Points on a hilly landscape, in no order, each with its height.
A ball rolls from a point to the lowest of its 2 nearest points, and stops where none of them is lower. Distance is the straight distance between rows; heights are no part of it.
vufo (h 3.33): [ -4  17  -3  24   5   9  -7   1   8  13   7   3 -13   3 -15 -12   9 -14
  10  18  -8 -19   7  -2   2 -16 -12  -7 -10   5   9 -18  30  -9  11  -9
  -7 -14   7  16  -6   2   6  -7   5  -1  -3  -1   1 -14  -2   7   9   5
   6]
gune (h 5.29): [  5  15   0 -36  11 -13 -10  -7   3  14 -17   1  -8 -14  16  21  -7 -11
  -5   8 -15  45  13  20  11   8   9   1  11 -13 -16   8 -11   7  16  16
  -2 -15  -8  -2  -4   5 -20  17   6   0   5  11  24  11  -6   2  10  37
   2]
nofi (h 2.58): [  6  -2  -6 -20  18 -27   2  -2 -22   3   2  -1  27   3  11   7 -33 -10
  12  -8  -2  29  -4   8   2   1  -5  14   4   6 -25  14  -1   1  11  -4
  -2 -14 -18   1  -5 -18  13  14   4  15  10   1   1  25 -13   9  -3  25
  -8]
lide (h 3.17): [ -6 -15  -7  20   6   4  13 -17 -31  -6   4  12  14  15   7   0 -21   1
 -13 -13 -14  11   2   6 -35 -30   1  15 -14   0   6  -3   6  -4 -10 -12
  -6  24 -10  10 -18 -18  30   4  -3  -4  -8 -13 -21  25 -11   0  10   2
 -14]
gis (h 1.82): [ -9  -6  11 -20  -6   4  17  -4  -3  -7   7  -9 -12 -12  20   1   6   1
   1  17 -13   6 -17 -22 -26 -17   1 -18  -2   1  -2   2 -28  15  25 -10
  -7  32   7  -6 -13   7  -2 -25   7 -15 -27 -18  -9  -4  -3   4  -1  13
  16]
pamit (h 4.31): [ -8 -10  -3  24 -19  15  13 -18   0 -19 -14  20  -3  -8  -1   4   3  -8
  -8 -24  -1   6  -5  16   8  27  14  22   4 -19   5   9   5  11 -12  11
  -5  15  12  -8   1  10 -10  10  -2   8   0   7  -5  -1   0 -18   1 -30
  -6]
Lofed (h 3.86): [ 10  -3  -8  10  -3  -3   4   2   2   3 -20   7  39   2 -14  -5  -3   4
  -3 -12   5  -3 -14  -4   2 -11   6   2  -1  11   5  -6 -10   2 -13  12
  18   1  -8  13   1   2   3   2  14   8  10   8   5  -3   0   5   6  -9
  -6]
Nonoz (h 7.29): [-17  13  -9  16   2  19 -17  18   5   2  26  -7 -18   1  10   0   8  -6
   2 -12  -3 -19  27   9   8  10 -10  -6   6 -10  -9  -1  38 -11   9 -13
 -13  -8   4   1   7  -2  -7   8  -8  -9   0  -3 -12 -11  -5 -21 -11  -7
   3]
Ripi (h 4.22): [  6   7  22 -17 -15  25 -30   9  27  11 -14 -10 -39  -2  12  20  14   9
   6   5   4  -7  20  -6  14  12  -8 -20  13  -6   3  -8   4   8  13  -7
   0 -14  17 -14  17  16 -39  -2  17   7   6 -14   3 -18  26 -13   0  19
 -13]
Netop (h 4.97): [ 14   8 -17 -26  25 -14 -26   8   9  14  -2   4   4 -11   6  17 -14 -15
  -2  16 -11  27   2   5  13  -4 -12  -1   0  -4 -11  -2   0   3  20   5
 -11 -17 -14  11 -14  10  -4   0   3  -5   1   1   4   5  -8  16  18  44
  -5]
divi (h 6.84): [ -8  -6  -3  17  -8  17   9   5  -5  -3  18  10 -14  -1   1 -17  11  -3
  -6   0  -3 -26 -14  -1  -5  -2  -6 -10 -16  -6   4   9   9  -7  -2  -3
  -9  17  19  -8  -4   5   9 -14   1  -4 -11 -16 -16 -15  12   2   1 -12
   5]
Gazu (h 2.15): [ -6  14  -4 -23  -4  12 -22  23  33  -3  31  -8 -28  -2  21   3  18  -5
   1  15   4  16   3   3  17  12   2  -9  11  -2   5  10 -13  14  20  -2
 -19  10  -6  -2   1   1 -12  -3   9  -9 -23  -6  -3 -12   6  -3   6   7
   6]
Lanod (h 5.48): [-13  12  10 -26   8  -7  13 -24   5   5 -14  11  -7 -10  18  21  -8   0
  -1   1 -23  30  13  17  -4  14  13   4   5 -17 -11  -7  -2  -5   7   9
  -2 -13  -4  -7  -2   3 -14  21  -1   1   7   6  23   8  -1  -1  -6  19
  11]
dira (h 4.11): [ -2  -5   2   9  -2   2  16 -12   3 -15 -17   9  17 -21  -8  -5   6   2
   1  -6   2  -1 -18  -1  10   8  18  14  11  -4   6   0  -7   7 -14  12
  12   9   8  -1  -3   7  -6  -2  -2  -2   6   5  11 -10  -7  -3  -6 -23
   4]
Begul (h 6.94): [ -8  -1 -14   4  -7   3 -11  28  -2  -1  37   3 -12   0  -2 -10  18 -13
  -7  -3   4   1 -18  -8   6   2 -14  -5  -2 -10   1  24  -1   4   3  -4
 -13  27  23   1   1   0  11 -12  -8 -14 -18 -19 -10 -13   2   5  16  -4
  15]
Zite (h 1.97): [ -2  -3  -2 -40  25 -14  -5  -1 -12   7  -1  -4  23  -1  22   3 -28   7
  14 -15   4  13  -4  -3  14  13 -13   3   8 -11 -28  10  -1  -1   4  -2
   6 -18  -9  -2 -10  -2   0  12 -16   9   6  -1  -2   4  -3   7  -7  18
 -14]
Zak (h 2.71): [  4  17 -16   4  12 -13   7  10 -16 -10  16 -11  20   6  -9  -4 -12  -2
   2  -3   5   4   3  23   2  10   9   7  -3  14  -5 -12  15  -3  -7   3
   0  -7 -18   3   8 -19  13  -5  -6  -7   3  17   5  14  -9  -8 -17  -1
  17]
mife (h 5.77): [-11 -17  13   8   5   6  19 -21   2 -14   5  11 -13   4   7  15 -22   1
  -9 -17  -1  -1  10   3  -9  19  19  27 -10 -25  -3  -5  11 -17 -11   6
 -18 -12  -6 -13 -11  12   0  30 -24  -9   9   2  14  12  -6   0   0   0
   5]
kir (h 4.26): [  0 -13  12  -3 -10   8   8   7   1  -3  -9   6 -11 -15 -15   0  14  -8
  -1  19 -12  -9 -21   2  -4  -2   6 -20   3  10  -4   8 -19  -4  13   7
   3  12  23 -23  -3  24 -14 -26  14 -15  -2  -8   3 -26   6  -3   3   6
  19]
ganuv (h 5.95): [ -5 -29  30  15  -4  13  28 -16  17  -2 -25   9  -2   1 -12  16   4  13
 -11  -9  -7  -9   2  -7   0  10   3  21  -2  -5   6  -2  -7 -13 -16   9
  -2 -14  -9 -13  -1  14  -4  24  -4   6  21   9  28   5  -1  15  -4 -10
 -16]
Sosiz (h 2.78): [-10 -13   1   0   2   3  20 -11 -15  -2  -8   3   1  -7  12  -2  -7  -5
  -6   8 -19  23   0   4 -27 -19  -4   3  -5   3  -5   3  -6   5  14 -13
 -11  18 -17   1 -19   2  11   3  -1  -3  -8  -8 -22  17 -18   5   0  13
 -12]
Duda (h 3.87): [ 20   7   8 -19  -9   6 -40   5  22   7 -10  -8 -36 -19   5   6  17  -1
   6  24  10  -6   7  -4  16  -7  -2 -14  28  -1  -2   0 -19  15  20   6
   0 -18  24 -12   2  19 -29  -4  17  -3  12  -4   0 -20  10 -17  11  11
 -11]
kigib (h 3.85): [ 19  10  -7   2   6   1 -26  19  16  22  -4   7   2   8 -11 -11   1  -3
  -4  -4   0   0   2  -1  27   5 -10  -1  -1   0  -8  -5   8  -4  -9  11
   3 -18   4   6  19  13 -11   2  -3   8  12   7   2   0   5   4   8   8
 -13]
pega (h 0.60): [ 21  14  -6   0  -6  -3  -3  20 -17   3  -8 -11  10   2 -30  -5  14  -3
 -14  22   6 -12 -12   9   7  -5  16 -20  -9  29  18   3 -10   7  -7  23
  31  12  10   9   3  -3  11 -18   6  -9   8  17  22  -3   2  -6   7  -1
  11]
gelut (h 2.57): [  1  15  -3  25  -1   6 -25   0  16   1   6  12 -23  -7 -19 -18  15 -17
   6  14  -4 -21   6  -8  24   3 -11   4   7   3   8  -4  21  -2   9  -4
 -10 -19  24   3  -1  14 -22  -4   8   0   4  -4  -8 -26  -1 -11  17   2
   3]
rez (h 2.59): [-11 -17   0   6   9  -2  20  -5  -5  -5   8 -14  11  23   5  -5   7  29
  -7   0  19 -21  -7  -3 -17   0  -7   9 -13  17  19 -14  -6 -15 -19   6
  12  -9 -27   8   3 -23  20   1 -31  10   3   0  18   5   6  24 -28 -22
  10]
bigo (h 3.45): [-10 -13  -3   2   5  -7  14  -4 -27 -10   5   2  15  18   4   6 -16  -5
 -16 -29  -4  18 -23   7  -8  12  12  10 -10  -8  -7   8  -6  -9 -16 -11
  -1  24 -14   1   5 -19   6   2 -22  -3 -11  -6   5  17   8   7  -2  -5
  24]
nifa (h 2.53): [  9  10  11   4 -16   1  15 -14 -12   2 -29  -7  -7 -11  -6  -4  19   4
  -1  19   4  -3   3  11 -28 -16  16 -11   9  17  18  -1 -13  10  -8  12
  17  27  17  -4 -13   2  13 -14   8  -7   2  19   5   3  -7 -18 -12 -30
   0]
lozet (h 4.04): [  8   0 -17   3  -7 -14   2  -4 -28  -8  -3   9  18   0   8   2 -17 -17
 -13 -24  -6  41 -11  11 -16  -1  14  23  -1   2  -3  25  -9  12  -5 -11
 -17  35  -4  16  -7 -23   5  10  17   1  -6  -6 -12  35  -9  -9   2   2
  -5]
getub (h 1.54): [ -5   0  -4  16   5  -2  15  12  -2  -9   9 -20  12  17 -14 -11   1  18
  -1 -15  15 -14  10   8  -3   9   4  12  -3  18   2 -21   3  -7 -14  13
   7 -21 -21  -2   4 -11   5   6 -17  14  12  18  10   9   0  -2 -33 -18
   3]
pupip (h 0.34): [ -8  10   3 -23   1  11  -7 -15  10   1  -6  -7  -7   1  37  10  -9   8
  18  -2  -1   0  18  -1  -1  27  -7  -5  17 -26 -10  -3  25   0   2 -16
   5  -6   2  -6  17  -8 -14  16  -6   7   0  -2  -8   2   6  -4 -12   0
 -14]
Kuva (h 3.89): [  5 -10   9  -7  -5   3  -4   7  12   3   4  -3 -19 -11  -1   2  14  -3
   9  32  -6 -16  -8 -17  -1 -15  -6 -26  -6   9   1  -5 -23 -13  24  -6
  -9   5  20 -20  -1  17 -15 -25  25 -11  -8 -19   0 -18  15   2   0  16
   9]
Vatu (h 6.74): [ -4 -21  19  20  -6  16  24  -7   4   2 -17   7 -13   6 -13 -11   5   3
   6   2  -8 -31  -3  -1  -7  -6  -3  -6 -17   9   6  -6   3  -5 -11   4
  -4   5  17 -12  -7  17   3 -10   7  -8   4  10  -4  -9   6   0  -8 -15
  -5]
kabal (h 1.28): [ -1  -3   7 -38  13  -2 -15 -11   8  11  -4  -3   4   4  29   6 -25  21
  11  -5  11  -5  16 -14  10  13 -21   3  10 -17 -25   0   6 -11   3 -13
   5 -24  -2  -1   0  -2 -12  19 -22  10   1  -4  -1  -3   8   7   2  13
 -22]
kopo (h 3.71): [-13  -1   5  17  15   3   3 -22   9   9   0  10   7  14   0  -1  -7   3
   7   2  -3 -11  11 -14   3   0  -9  12  -7 -21   7  -8  24 -23 -19 -14
  -9 -10 -15  11  13 -16  17  17 -13   7   1  -1   6  11  -1  21   8 -14
 -16]
sefe (h 6.63): [-12 -14   3   1  -1   6  18   6   6 -10   6 -13  -3  -3  -2  -3  -1  17
  13  -8   3 -29   0  -9  -1  -2  -2 -13   1   8  -5 -20   3  -6  -1   5
  16 -14   5 -13  -7  20  -8  -8 -13   2   9   5  -1 -17  -2  -4 -20 -13
  10]
Vib (h 2.45): [ 19  24 -27  -8   1  -9 -33  28   0   6  28 -11  -7  -9  -3 -12   6 -20
  -3  21   4   2   2   2   5  -5  -4 -10 -11  12   0   4   5  18  15   5
  -4   0  -2  20  -1   5   7  -9   3 -18   1   3  -4   1  -5   2  20  11
   6]
Mukot (h 3.91): [ -2   2 -15  21  10   1  -6  13  -6   9  20  -1   3  21 -13 -11   0 -17
  -9  -7   2 -24  18   0 -16 -30 -10  -5 -22   3   1  -5  26  -8   3 -15
 -11 -10  -7  19  -8  -3  23  -1  -4  -7  -2  -7  -7   5 -18   9  11  10
 -12]
Mul (h 3.10): [ 13   5   8 -19   2  -5  -7   2   2  10 -24   4  -2 -23  -5  11  10   2
  -6   9  -1   5   3  11   1   0  16 -13  18  11 -13   6 -17  10   6  23
  18  -3   9  -8  -2  10 -12   1   3  -8  11  20  11   4  -8 -18   4   6
   0]
Setu (h 6.51): [-13   9  -9 -16   3  -7  -4   3  -5  -3  17 -20  12   0   8 -10  -6   5
  26   4  12 -19  12  -9  -4 -16  -9 -11   5   1  -7 -11  11   4  16 -12
  16 -20   4  -3 -11   7  -6  -7  -2   7  -1  -6  -8 -14  -4 -17  -8   1
  -5]
nitib (h 6.38): [ -7  12  -5  -1   8  -2 -12  -2  11  13  -5 -13   6  -1  -6  -8  -9  -5
  22  15   0  -4  22 -12  11 -18 -23  -7  11   1  -8  -9  17   0  29 -15
   1 -32  -2  -1   0  -1 -13   4   4  11   0 -11 -22 -12  -5  -8   8  10
 -23]
pefop (h 4.50): [  1  -6  -5  39 -16   7   2   1  -3 -19  -5   8  -3   3 -10  -4   7   4
   1 -41   8 -10  -2  16  18  25  10  31  -5  -9  16   1  14   5 -11   6
 -18  -1  -7   5  11   1  -3   7   8   7   4  11 -15 -10   2 -27 -10 -36
 -14]
Lereb (h 2.67): [  4   4   3 -17   6  -8  10   4  -9   3 -15 -13   4 -11  -3   7   1  -3
  -4  19  -7  10  -6   1 -19 -15   7 -17   8  21  -8  -4 -22  14  11   8
  26  20   0  -4 -12   2  -3 -14  -3 -13  -1   6   6   6 -11   1  -1  15
  17]
dudum (h 4.65): [ 10   4 -13 -17   8  -6 -16  10   6  24   1   3  13  -3   0   4  -6  -7
  -6  25 -12  12   0  -7   6 -17 -16 -15  -7   0 -12  -2   2  -1  13  -3
   5  -3  -9  17  -1   4   4  -9   3   3  -9 -12  -2   2  -2  28  14  33
  -7]
nogub (h 1.11): [-18   1   8  12 -10  27  -2 -22  11  -8  -8   3 -12   5  10  -2  -8   0
   5  -9  -1 -17  14 -12   7  27 -11   8  20 -27  -1   1  31  -3  -2 -20
  -3  -6   8 -13  10   9 -13  13  -9  10  -6 -14 -16 -10   3  -7   2 -19
 -19]
kogi (h 4.07): [ 12 -12  10  45 -13   8  13 -12  -8  -4 -22  11   0  10  -4  12  -4   1
  -6 -22  -9  16  -7  17  -3   3  17  32 -18  -8  29  -3   2 -11 -37   7
 -24  14 -16  11   1 -26  11  16  13  11   3   7   7  20  10   1  -8 -25
 -10]
giv (h 3.21): [  0   0 -10 -12   1 -16   8   8 -27  -2   1 -18  29   3 -12 -10  -9  -4
   2   1   9  14 -16   3  -5  -4  10  -3   1  12   1   2 -11  22   6   6
  26  19  -2  -5  -3  -4   5 -20  -7  -9  -7   1   2  -2  -5  -6   4   2
  14]
zaz (h 3.63): [  5  11  -9 -11  -6 -10 -13  -9  12   7   4   0   1 -18  12 -17   8 -12
   9  21   4  15  -2 -13   5  -5  -7  -1  21   0   6  16  -8  24  16  -7
  -2   6  11   5  -5  -1  -3   4  15   5 -11 -11 -19   0  -3  -2  10  10
  -9]
dif (h 4.57): [ -3  -1  19  -3 -10   4   5  -2   6  -5 -25  -9 -14 -22  -1  10  23   1
  10  24   2 -17   8   0  -5  -1  12 -23  17  11   5   3 -13  -5   3   2
  13  -1  26 -22   0  19 -15 -17  16   3   1  -6  -9 -13  10 -25 -14 -14
  -2]
Zigug (h 3.70): [  3 -22   8  22  15   8  -1   6   9  -7  17   9  10  13 -11   1  -3   6
  -6 -31  11 -26 -16 -11  13   6  -8  23 -16  -4  10   3  12 -11 -23   4
 -17 -11  -7  19  -4   5  16   9 -10  -8   9  -1  23   1   2  19   7  -7
   0]
Dun (h 2.65): [  4 -16  26  -7   7   5  26  -6  -7  -3  -5   1  -3  -1 -10   9  -1  10
 -15  -3 -18 -13 -29 -12 -15  -4   9  -9 -12   8   3  -6  -3   0  -9   6
  13  27   9   9  -6  -1   5 -14 -14 -19   4   7  22   8  -1  20   3  15
  27]
Kog (h 4.17): [ 11   2 -11   4  20  -8 -21  19   4   5  22  17  13   8  -7   0 -13 -16
  -9 -18   4  -6  -8  -3  21   4  -7   4 -15 -14 -10   5  17  -7 -16   3
  -9  -8   3  16   8   1  17   7 -14  -6  10   7   6  10  -4  17  17  11
   1]
soguz (h 6.05): [ -5  -8  33  10  -5  15  21 -31  18  11 -35  13 -17  -3 -14  11   5   8
   0   1 -11 -11  22 -12  -4   2   4   2  12 -14   1  -2   4  -7  -5   6
   5 -16   9 -15   3  17 -13  13   3   4  10  15   9  -7  -4   4   2  -1
 -13]
teku (h 0.93): [-18   0   7 -30   0   0  17  -3 -12  -2  19 -14 -10   0  29  12   0   6
  -4   2  -6   5 -11  -7 -17  -7  -2 -17  -8  -7 -11   0 -14  15  17 -13
  -3  31  -4   5  -5  -9   6 -14 -14 -16 -31 -16   4  -1  -4  14   4  16
  33]
Megen (h 3.78): [ -5  -1 -12 -14  11 -16   4   6 -25  -6  14  -6  21   0  13   3 -16 -15
 -13 -19   0  32 -18  -2   0   1   6   9   3   0 -10  32  -2  13  -2 -12
 -12  35  -9  14   3 -20  13   4  -8  -9 -13 -10  -4  30  -9   5   8  11
   9]
vame (h 3.36): [ 12   6  -7  21   4 -19   5   5 -13 -17  -5   1   8   6 -18   4 -13 -12
  -3 -14   1  14  -7  28   4  14  19  23 -10   6   3  -5  11 -11 -24   1
 -15  -4 -21   2  21 -21  12  -1   4   2   7  17  12  20  -1  -7 -15  -6
  14]
subo (h 2.39): [ 22  12  -8 -14  -2 -10 -27  18  -3   8  -2  -5  -4  -9 -13  -5   7 -11
  -6  16   7  21   2  27  19  17   6  -8  14   5 -16  10 -14  14   6  22
   5  -2  -6   0  20  -5  -7  -4   8  -9  10  20  -1   8   3 -18   0   4
   7]
giler (h 3.43): [-10 -12   1  21   7  11  11 -21 -13   7   5  18   8  12   3  -2  -8   5
  -7  -8  -3  -9   1  -9 -24 -21 -10   8 -18 -12   9  -2   9 -20 -21 -13
  -3  15  -8  20   0 -13  29   5 -10   2  -4 -12  -8  12  -6  15  11 -11
 -14]
Sulu (h 3.61): [  9   5 -20  -5   2 -10 -10  11  -6   4  15   0  40   7  -7 -18  -9   5
   0 -18  19   1  -7  -8   9  -2   0   3   1   4  -4   4  -7  14 -10   3
  15  -1   2   9   0  -4   4  -1   1   6   1   4  -5  -2   2  -4   9  -5
  -7]
siguz (h 4.72): [  2  23  -8   1 -13   8 -14   7  12   2  18  -6 -15   6  17 -13  15   5
   7  18  10 -17  12 -15   6   8 -14 -20   2 -13   3  -3  22  -6  -8  -9
   7  11  27   4  14  -9  -2  -9   2  12  -3  -7 -12  -9  19   1  -5 -10
  -5]
Medim (h 3.08): [-11 -28   6   7   9  -6  26 -11  -9 -10  -5   0   9  22   5   3 -13  23
 -14 -17   8  -4 -21  -7 -18  -3   7  10  -5  10  12 -10 -15 -12 -16  -1
   6   5 -19   0  -2 -16  21   3 -32   1  -2   0   9  17  -1  21 -17 -14
  21]
mer (h 6.65): [-16   6 -14 -16  16  -7  11  -4 -18  -7  38 -22  19  11  -1 -11  -9  14
   9 -11  17 -27  11  -7 -14 -19  -6  -3  -4  10  -1 -14  18  -1   5   0
  12 -23  -7  10 -14  -9  19  -7 -24  -3 -10  -2   7  -4  -9  -7  -8   0
  13]
ras (h 6.79): [ -8   6 -10 -30  16 -13  14  -9 -10  -7  20 -25  14  12  24  -3 -15  28
  14  -3  21 -10  10  -4  -7  17   5  -4  15   4  -5 -15  13  12  -3  -3
  22 -11  -8   0  -4 -14   9   2 -25   0  -6   7   4   3  -4  -4 -29  -8
  13]
nul (h 4.33): [  4 -26   1  49  -9  12  17   2 -11 -19 -14   7  -5  15  -3   6   0   9
  -1 -32  -6  -7   0  22   8   5  13  32 -22   0  23  -8   5  -3 -25   8
 -21   1 -18   4 -13 -12   8  19   2   6   1   2 -10  -7   6 -11 -14 -40
 -12]
kifo (h 3.25): [  1   0   1 -17   0   6 -13  13  24  -8  32 -16 -19  -5  20  10  11   3
  11  23   0  -2  -8 -18   6 -11  -7 -14   2   3   3  -5 -20   3  35  -8
 -22  -2   9  -6  -4  12 -21 -25  19  -5 -21 -25  -1 -22  19   2   2  13
  10]
boneg (h 1.84): [ 11  -7  15   6  -2   3  18  15  -8  -2 -22  -7   7   2 -25   9  14   1
 -17   1  -2  -7 -25   4   3   1  17 -17  -5  31   5   8  -8   6 -19  18
  23  28   6   8  -1 -10  14  -9  -1 -10   9  20  26   5  -1   6   4   0
  12]
baze (h 4.32): [  2  -4  -6   3  16   1 -10  10   4  15  22   7   1   8  -6   8  -5 -11
 -13   4  -8  -7   2 -12 -11 -24 -28 -11 -16  -1  -8   2   7  -8   9 -18
 -14   2 -11  12   0   8  20 -11   0  -9  -7 -16  -6   5  -5  23  26  32
  -4]
lib (h 5.63): [-22 -12  11  -4   3  -2  24 -25  -1 -12 -15  12 -13  -2  10  19 -14   0
   2  -9 -16  21   9  14 -13   7  14  10  -1 -12  -9 -12   4 -20  -3   2
  -6  -8 -11 -17  -2  -5   0  23 -18  -1   5   9   6  17  -5   7 -14  -4
   9]
bopes (h 3.14): [  7   8 -11  -9  20 -25   5  -4  -6  -7   1  -3  17   5  -4   3 -27  -3
  16   3  -3  14  11  21   2   0   2  12   7   8 -18 -10  11  -2   3   2
   2 -30 -24   2   2 -16  10   8  11   8  15  22   1  18 -18  -8 -17  19
  -5]
buzor (h 3.27): [  3   9 -10   2 -16  -5  -4  -7   0   2  -3  14   2 -13  -2  -9   8  -7
 -12  -6  -4  24 -25  -8  -2   2   2   4   5  -8   4  22 -14  20   0   1
   0  36  21  10  -5  -2  -3   4  13   0  -6  -1 -13   7  -3   2   7 -14
   5]
Sonuf (h 3.79): [ 19   3   3  26  -6  -4   5   0  -2  -3 -10  13   1   3  -8  -1   7  -8
 -10 -20  -1  11 -10  17   9  18  17  21  -9  -6  23   8   5  -4 -33   9
 -18   9  -5  11  14 -18  16   9  11   7   9  19  22  17   6   1 -10 -18
   2]
lufa (h 1.92): [-15 -14  12 -27  13  -9  17 -19 -17  -1  10   1   2   5  20   7  -9  20
  -6  -4  -1  -5 -12 -11 -21  -5 -14 -11  -9  -3 -16  -2 -13 -12  -1 -15
  16   9  -8   8   6  -4  11 -14 -28  -4 -15 -17   3   6   1  27   2   9
  29]
nuda (h 7.20): [  8  22  -8  13 -11   5 -18  11   0   1   7 -11  -8   1   1 -17   8  -7
   6  -9   8   2  23   9   7  17 -13  -2  12  -1  -8   3  17  11   4 -13
  -1  -7  -1  -9  21  -4  -9   3   8   5   6   5 -21   2  -5 -31 -12 -13
 -18]
dizo (h 7.12): [  2  24 -17   4 -19  -3 -14  31  -7  -4  19 -12   1   1  -7 -24  14   0
   0  -7  16   6   8  10   9  15  -7 -11   9  11   0  12  -2   6   7   1
  14   5   0 -11  14  -1 -10 -10   6   8   0   4 -17  -9   7 -25  -7 -17
  -6]
fub (h 6.10): [  0 -27  12  10  -7 -13   6  -5   0 -16 -27  15  22   8  -3  30 -23   6
  -2 -33  -3  22  -6   0   1   5  22  34  -9   0   1  -3 -21 -18 -22  12
  -7 -15 -24   2  -2  -6  -5  29   4  19  17   1  22  23   3  11  -3  -1
  13]
bego (h 6.14): [-20  -8  20  11  -2  10   1 -24  20  19 -21  19 -17   3 -14  11   0  -1
   8  14 -21  -5  22 -13   1   0 -14  -6   0 -18  -2 -12  12 -14  11 -12
  -4 -21   5 -14  11   5 -12   3   5   4  -1   4  -1 -12   4  15  12   9
  -9]
ruru (h 2.99): [ 11   9 -11  17 -23   2  -6   3 -13  -2 -13  10   2 -11 -10 -19  12  -7
  -8   4   6   8 -15   6 -16  -7   5   2  -2   6  16  15 -19  19   4   7
  18  32  12   4 -10   2   7  -3  14  -7   1   7 -13  -2 -11 -15   7 -21
  -3]
Kelaz (h 4.25): [  4  -8  -9  21  -9  -6   5 -14 -21 -10 -19  21  19   0  -3   7 -17 -10
   1 -29  -4  25  -8  17  -3  -5  17  25  -7  -3   6   2  -1  -4 -14  -4
 -17  12 -15  12  -5 -13   4  19  25  11  -1  -3 -15  19   3 -12   3  -6
  -9]
pogok (h 3.15): [ -1 -19  18  -6  14   5  15  -6   4   2  11   7   1  -2  -5  -1  -4  18
  -5  -8   3 -24 -27 -15   3   3  -5   1 -13  -4  -4  -6   1  -7 -17   7
   4   6   2  10  -8   7  11  -8 -16  -7   6   9  26  -5  -1  21   2   6
  14]
keme (h 4.10): [  4  14 -10 -16   0  -8 -15   1   9   5  10 -14   9   0   5 -19  10  -7
  12  37   9  11  10 -15  -3 -29 -17 -16   9  18  12  -3 -19   5  28  -5
  -4  -9  -5  -4 -11   5   0 -12  19  16 -13 -22 -18 -17  15   5   6  18
 -18]
dusaz (h 1.90): [ 22  16   3   3 -18   0   1  10  -5   2 -18  -5   8  -6 -15 -19  22  11
  -1  14  21 -19  10  -2  -9 -12  11 -12  -4  20  18   7 -10  11 -17  14
  22   3  19   2   6  -2   8  -6  18   8  13  27   9  -2   6 -16  -5 -19
 -12]
sekar (h 7.05): [  0  11 -27  18 -15   0 -14  35  -4   3  20   7  -2   6 -13 -19  12 -19
  -7 -13   9   6 -13  11  14   9  -6  -4  -9  10   2  23 -12  10   4   3
  -2  19  -5  -4  12  -7   2  -8   1  -6  -5   0 -12  -8   0 -16   5 -11
   3]
zez (h 1.80): [-12   2  -4  22  -9  10  -7 -10  16   0   0  21  -9  -7 -13 -10   5 -15
   1  -6  -7 -14   8  -3  15   9  -7  15  14 -14   5  -1  23   4   9  -6
 -19 -14  10 -14   3  16 -19   1  -2   8  -4 -13 -18 -19  -5 -10  19  -4
 -11]
Leke (h 5.94): [  4  -6   9  11  -3 -13   8 -12  -1 -18 -14  17   2  -4 -10  17 -19 -12
  -1 -27   2  20   4   9  11  17  23  40  -2 -18  -6   1   1  -9 -10  14
 -20 -24 -12 -14   0  16  -9  21  -6  10  25   7  18  12  -5  -5   5   7
   1]
gefum (h 4.48): [  9  13   3 -16 -18  17 -27   5  26   4  15  -6 -35   3  25   9   8   6
   3  13   0  -9   8  -9  13  17  -6 -17   9 -14   2  -7  17  12   1 -13
   2   2  30  -2  10   7 -22  -3  17   9  -7  -8  -1 -18  22  -6   2   1
  -1]
dez (h 6.08): [-16 -34  31  15   1  13  22  -8  21   4 -20  -1  -3  16  -6   2  13  29
  -4   2   4 -27  -6  -9   1  17  -9  11 -10  12  14  -5 -10 -28 -18   3
   6 -16 -23  -2   4  -2  -3  11 -13  12  13  -2  26   1   6  26 -19 -25
 -13]
tole (h 4.54): [ 19  24 -13  -3  -9  -8 -31   6  -4   3   0 -15   4  -7 -11 -22  20 -10
   5  36  11   8  13   4   9 -18  -6 -14  16  21  15   0 -14   2  27   0
  13 -21   5  -1   2   8 -14 -13  19  16   3 -15 -13 -14  17 -16   4   2
 -10]
Mame (h 2.35): [ -8 -11   9   1 -14   9  28 -10 -14   7  -8   1 -15  -5  14   0   7   5
  -3  17 -20   3   3 -10 -38 -26  -4 -12  -8   1   3  -7 -21   1   9 -11
  -6  27   2 -10 -18   6   4 -16   3  -5 -21  -6 -22   2  -2   6  -7   1
   0]
pumur (h 4.79): [ -6  -2  11 -15   0  -9  14   8   0  -9 -17 -26  -4  -9   4  19  10  15
  19  27   7 -17  14  -7 -12 -16  19 -29   4  19   3 -21 -18  -2   0  -1
  27  -8  23 -19  -5  13 -18 -21  12   2  -2  -5   1 -15   9 -11 -20  -7
   8]
mef (h 7.04): [ -6  -2 -17 -17   4   1 -18  13   7  -9  43   4   3  -7  10   7   5  -1
  -8  -9   6   6  -5 -11  14  10 -14   1  16 -19 -13  31   3   9   4  -1
 -24  13  24  -4  -4  10   8   3  -6 -18 -23 -20 -14 -14  -8   8  23   6
   2]
relo (h 3.47): [ 17  12  12 -14   7   6 -23   0  16  19 -24   1  -7 -14  -9   4   8   5
   5  11   1  -1  14   1  14  -6   1 -14  15  -6 -15  -8  -4   1   7  17
  10 -20  10  -5   8  13 -17   9   6   0  16  14   6  -7   1  -8  10  15
 -14]
nivur (h 6.25): [-24  -2   9   3   5  -5   2 -20  10  15 -15   3   1   6 -10   7 -14  10
  20   8 -13  -7  14  -8  -4 -21 -14  -7  -7  -6 -11 -22  10 -17   8 -14
  10 -33 -15  -4   2  -5   2  -1  -3   3   5  -5  -7  -7 -13  18   1   9
 -10]
renif (h 0.69): [ 20  23 -18 -16  -8  -3 -31  28  18   9  16  -7 -26  -6   9 -11  19 -15
  -5  24   2  21   1   8  15   8   2 -12   4   7  10  21 -19  17  18   7
 -11   9  -9   4   8  -7  -2  -3   5 -15  -9   5  -6  -3   4   2   3   9
   9]

Call two points neighbours if one is among the 2 nearest of the other. Go from one point of each pair to the other, from neighbour to neighbour, staying as low as possible. Name the highest point that can't be avoided.
getub, ganuv => dez
Zak, pupip => bopes
pega, Lereb => Kog
renif, Lereb => Mul

For each start below, name the point where the ball stops.
Kelaz => getub
gune => pupip
dizo => ganuv
keme => pega
pamit => Lereb
kopo => teku
tole => pega
Kog => pega
ras => ganuv
pumur => renif
mer => ganuv
